Each row is a point on a landscape with many peaks, with its height.
A climber steps from a point to the highest of its 5 nearest points, and stops where none of them is higher. Distance is the straight distance between rows; heights are no part of it.
Z_867 (h 70.8): [144 119 123  51 164 118 137 150 117 180  90 104 134 175 147  86 103  58
 131 116 146 108]
Z_210 (h 67.8): [131 127 122 173 102 133 135 116 138 103 151 133 130 103 127 154 138 160
 145 147 117 137]
Z_690 (h 59.5): [127 136 133 176 111 139 133 110 136  95 152 133 124 107 119 157 146 170
 139 147 115 139]
Z_780 (h 47.7): [101 154 137  77 227 150  47 126  51  91 100 142 181 133 109  65 149 100
 153 118 114  95]
Z_709 (h 57.0): [105 135 136  83 195 142  73 120  70  98 104 140 171 131 111  79 141 104
 156 121 114 103]
Z_50 (h 68.1): [132 104 122 139  69  99 168 144 173 164 141 124 101 118 146 165 111 133
  99 123 147 137]
Z_882 (h 33.0): [127 116 128 113 104 112 161 134 142 170 118 122 116 127 151 133 109 107
 133 117 150 128]
Z_637 (h 66.2): [105 134 144 111 188 154  79 111  84  91 113 149 165 119 113  93 147 127
 163 116 120 112]
Z_196 (h 68.3): [110 138 145 130 168 160 102 104  94  86 127 153 148 113 115 114 147 153
 160 128 120 125]
Z_74 (h 47.1): [122 141 127 174 121 148 113  97 128  87 147 142 130 109 120 147 145 170
 145 143 109 137]
Z_452 (h 56.6): [146 116 112 197  41 121 142 139 183 114 182 119 103 104 104 183 128 167
  76 140 113 164]
Z_318 (h 73.9): [142 105 112 171  43  97 163 154 192 147 168 115  92 104 117 179 124 157
  71 127 123 157]
Z_530 (h 69.3): [108 151 144 140 184 173  91 104  67  74 116 169 141 123 104 106 155 176
 163 132 118 152]
Z_668 (h 89.8): [133  99 116 153  57  92 167 155 187 173 150 123  88 116 136 172 116 148
  79 125 142 144]
Z_694 (h 36.3): [ 96 167 133  83 225 164  34 132  36  86  95 144 180 137 108  67 160 127
 158 120 116 111]
Z_659 (h 50.8): [123 132 129 163 123 147 128 102 128  93 141 135 134 109 120 146 143 159
 150 135 119 131]
Z_569 (h 85.5): [123 121 125  79 160 125 116 119  99 134 116 116 157 137 137  89 125  87
 154 113 134 102]
Z_330 (h 76.0): [108 130 141 124 161 149 103 101  99  95 120 144 157 115 124 111 138 138
 163 128 127 120]
Z_787 (h 80.7): [125 121 125  89 140 119 136 125 113 143 112 119 147 129 142  95 121  88
 145 113 136 109]
Z_930 (h 76.1): [133 109 113 163  52 102 163 145 183 158 160 121  91 107 125 174 122 150
  85 131 133 141]
Z_478 (h 80.3): [120 127 139 116 148 133 116 111 109 120 125 136 154 118 129 105 131 115
 164 122 125 114]
Z_536 (h 41.0): [138 124 123  46 174 124 115 151  90 165  99 100 152 169 142  75 111  56
 136 121 126  98]
Z_865 (h 67.5): [113 118 126 126 109 123 139 114 122 132 133 126 139 116 140 129 128 120
 150 125 139 119]
Z_673 (h 72.8): [113 125 134 140 139 145 121 102 113 103 133 137 145 111 122 125 134 135
 156 130 122 123]
Z_13 (h 43.1): [ 98 146 141 101 216 164  58 127  45  90  98 148 170 131 108  78 155 133
 159 119 117 118]
Z_207 (h 23.3): [145 137 115 222  62 131 132 126 177  86 182 129 109 109  91 167 133 181
  90 150 106 161]
Z_969 (h 86.4): [136 129 114 188  73 126 143 126 161 107 173 121 122 106 114 170 138 166
 111 144 125 147]
Z_812 (h 76.8): [133 114 118 159  69 111 155 134 158 148 145 121 115 108 138 169 126 140
 110 130 138 135]
Z_37 (h 87.2): [107 147 141 125 187 170  82 106  69  84 108 155 156 120 105  95 155 156
 163 126 122 137]
Z_310 (h 54.8): [141 152 124 216  80 132 131 120 161  75 175 131 115 112  91 170 138 192
 100 141 105 165]
Z_63 (h 26.8): [138 123 117  38 182 119 118 159 100 180  92  92 142 183 153  67 109  44
 131 119 128  99]
Z_580 (h 80.2): [145 186 130 245 100 142 118 117 136  55 161 157  96 122  78 162 147 207
 102 154  94 187]
Z_122 (h 75.0): [125 160 130 190 137 161 117 103 106  66 142 157 123 111  96 151 145 200
 140 150 104 160]
Z_204 (h 80.8): [139 178 129 218 123 152 120 104 128  57 148 165 106 111  90 155 150 202
 124 154  97 179]
Z_844 (h 66.8): [116 128 137 138 152 154 109  98 105  94 125 141 145 112 117 124 140 153
 161 134 122 124]
Z_953 (h 37.8): [136  94 126 154  53  78 179 159 224 183 145 122  66 120 137 183 106 153
  46 117 137 146]
Z_525 (h 55.8): [130 109 125 131  78  89 170 147 181 176 118 124  94 131 151 164 114 129
  98 122 154 135]
Z_100 (h 3.1): [147 124 118  22 190 131 113 172  97 186  88  84 134 203 157  79 106  37
 115 135 130  92]
Z_287 (h 57.6): [117 135 127  75 191 136  86 125  82 118 115 131 172 136 121  75 124  81
 150 119 120  95]
Z_135 (h 64.4): [149 117 130  73 136 106 170 150 159 193  82 112 111 173 163 111 106  75
 110 109 165 116]
Z_64 (h 71.2): [156 112 130  55 162 114 160 151 139 186  73 103 117 178 164 100 108  56
 114 113 157 104]
Z_92 (h 77.2): [131 117 131  78 139 112 147 137 124 173 101 110 128 150 152 103 114  74
 136 115 145 118]
Z_811 (h 74.3): [123 113 133 106 119 113 154 129 129 159 117 120 128 131 151 120 110  94
 143 111 144 121]
Z_235 (h 72.9): [126 168 139 187 147 164 115  97  93  63 130 164 121 111 103 139 152 203
 144 150 107 160]
Z_263 (h 78.4): [131 121 117 175  70 120 146 124 164 121 164 124 117 104 121 169 130 160
 115 140 128 142]
Z_524 (h 47.8): [140 105 136 121  81  96 184 152 185 187 122 122  92 125 161 159 107 122
  88 116 158 126]
Z_661 (h 76.3): [130 111 117 160  60 106 154 140 162 152 156 121 106 105 141 169 121 142
 103 130 134 136]
Z_18 (h 77.0): [123 118 121 155  83 116 149 126 152 129 151 124 118 107 131 160 119 142
 127 134 134 134]
Z_459 (h 50.1): [135  98 129 141  66  84 180 164 208 186 137 118  75 124 148 180 103 147
  65 112 146 128]
Z_493 (h 80.1): [130 119 125  76 152 117 134 133 112 155 107 114 141 150 149  91 109  70
 148 113 140 112]
Z_950 (h 62.8): [105 133 142  99 179 151  91 117  85 107 109 139 167 126 115  85 144 119
 159 112 119 104]
Z_804 (h 61.1): [137 102 126 135  66  94 172 150 195 176 139 125  83 119 148 164 106 138
  72 122 144 137]
Z_856 (h 75.2): [126 111 119 133  85 105 155 130 149 156 134 123 123 105 149 145 119 122
 127 130 141 128]
Z_285 (h 73.0): [124 117 123 137  95 117 149 121 143 146 143 125 127 114 144 145 124 130
 141 126 143 127]
Z_537 (h 59.9): [109 147 147 106 202 166  67 109  63  87 100 153 160 127 109  85 148 142
 163 123 114 122]
Z_242 (h 56.4): [154 110 129  37 169 117 138 160 129 186  80  93 127 187 156  86 110  49
 118 123 143 101]
Z_576 (h 35.3): [137 112 139 101 107 108 168 141 157 179 109 122 110 137 161 134 107  99
 117 118 157 118]
Z_608 (h 73.7): [128 112 123 142  78 106 154 134 158 155 138 127 110 118 150 158 116 132
 111 125 145 136]
Z_160 (h 79.9): [121 118 134 100 142 123 130 119 116 138 121 131 151 119 133 106 122  96
 158 125 136 106]
Z_730 (h 56.3): [145 116 136  81 130 100 168 153 160 189  86 117 108 158 163 125 109  79
 111 111 168 116]
Z_820 (h 81.7): [116 117 132 103 159 135 112 115 106 123 124 127 157 121 131 103 130  98
 157 120 128 111]
Z_425 (h 36.1): [151 113 131  23 185 122 135 168 129 193  81  89 121 204 153  85 104  41
 113 130 144  97]
Z_752 (h 53.5): [115 144 128  61 218 139  59 132  64 106 109 126 172 142 114  67 139  77
 155 114 109  89]
Z_190 (h 77.1): [134 161 128 214 110 146 121 111 144  70 167 141 114 112  95 161 146 194
 123 150 108 158]
Z_16 (h 13.1): [151 115 121  14 190 130 125 173 114 187  77  88 129 208 159  81 110  38
 110 136 136  89]
Z_586 (h 64.0): [135 137 127 193  92 135 130 111 145  91 167 127 117 106 111 166 143 176
 126 144 109 146]
Z_976 (h 77.9): [128 122 115 184  76 125 139 113 157 108 167 129 126 106 121 170 137 159
 122 145 120 146]
Z_512 (h 80.0): [141 174 129 228  98 144 124 119 149  53 168 152 104 112  70 163 147 204
 101 148  99 178]
Z_313 (h 74.2): [119 117 123 155 100 126 137 110 136 126 148 128 129 107 136 150 129 137
 144 129 126 129]
Z_358 (h 77.3): [138 138 121 208  69 129 131 118 160  90 176 127 120 111 103 168 134 174
 114 149 105 153]
Z_379 (h 79.3): [132 161 132 200 121 151 116 110 132  67 145 154 114 114  97 160 149 199
 126 141 106 161]
Z_140 (h 74.4): [146 116 129  65 142 118 153 143 135 186  88 110 122 166 160  99 107  66
 127 116 160 108]
Z_671 (h 76.9): [133 114 111 176  55 114 150 134 173 125 167 117 110 108 120 174 130 155
  94 139 128 147]
Z_228 (h 61.3): [137 118 128  84 126 105 163 135 143 184 100 118 112 149 159 117 105  80
 123 111 156 118]
Z_846 (h 73.8): [139 109 110 181  44 106 156 147 182 134 174 120  97 103 117 182 125 158
  76 139 121 157]
Z_852 (h 54.1): [119 137 128  60 204 131  71 137  69 118 109 116 170 149 127  70 123  70
 155 118 116  86]
Z_966 (h 72.2): [109 137 141 115 179 153  98 105  87  89 122 145 149 120 117 106 147 139
 161 127 119 124]
Z_47 (h 44.7): [132 134 114  45 199 122  91 145  74 147 102 101 159 167 139  62 109  50
 140 120 117  84]
Z_291 (h 42.5): [122 148 135 172 144 159 114  97 107  81 134 152 127 115 111 137 148 177
 157 139 112 142]
Z_322 (h 58.4): [122 131 129  53 179 123  97 138  83 139 104 108 165 152 134  70 118  65
 148 121 120  92]
Z_252 (h 71.7): [134 101 120 144  65  98 166 150 183 177 148 123  93 113 144 176 110 137
  82 118 144 132]
Z_650 (h 63.3): [119 161 138 165 165 172  97  96  83  76 121 157 126 116 103 131 155 187
 160 140 112 154]
Z_430 (h 76.6): [120 115 131 126 135 132 127 111 118 114 131 129 148 120 128 121 134 129
 156 122 127 119]
Z_324 (h 65.5): [116 159 143 153 173 174  99  96  75  77 114 164 135 118 106 111 156 181
 166 136 109 150]
Z_940 (h 45.9): [129 112 129 122  85  94 169 143 170 184 127 120 100 127 156 152 108 115
  99 117 156 132]

Call two points neighbours if one is among the 5 nearest of the other. Go from one point of each pair to the other, from neighbour to neighbour, staying as high as possible. Name the lowest point that can't be avoided.
Z_37 and Z_569 -> Z_966
Z_668 and Z_569 -> Z_865
Z_668 and Z_969 -> Z_930

For each start below, name the point where the climber stops.
Z_659 -> Z_569
Z_100 -> Z_569
Z_425 -> Z_569
Z_16 -> Z_569

Write out the way that a climber takes from each point below.
Z_63 -> Z_867 Z_140 Z_92 Z_787 Z_569
Z_730 -> Z_140 Z_92 Z_787 Z_569
Z_882 -> Z_856 Z_18 Z_263 Z_969
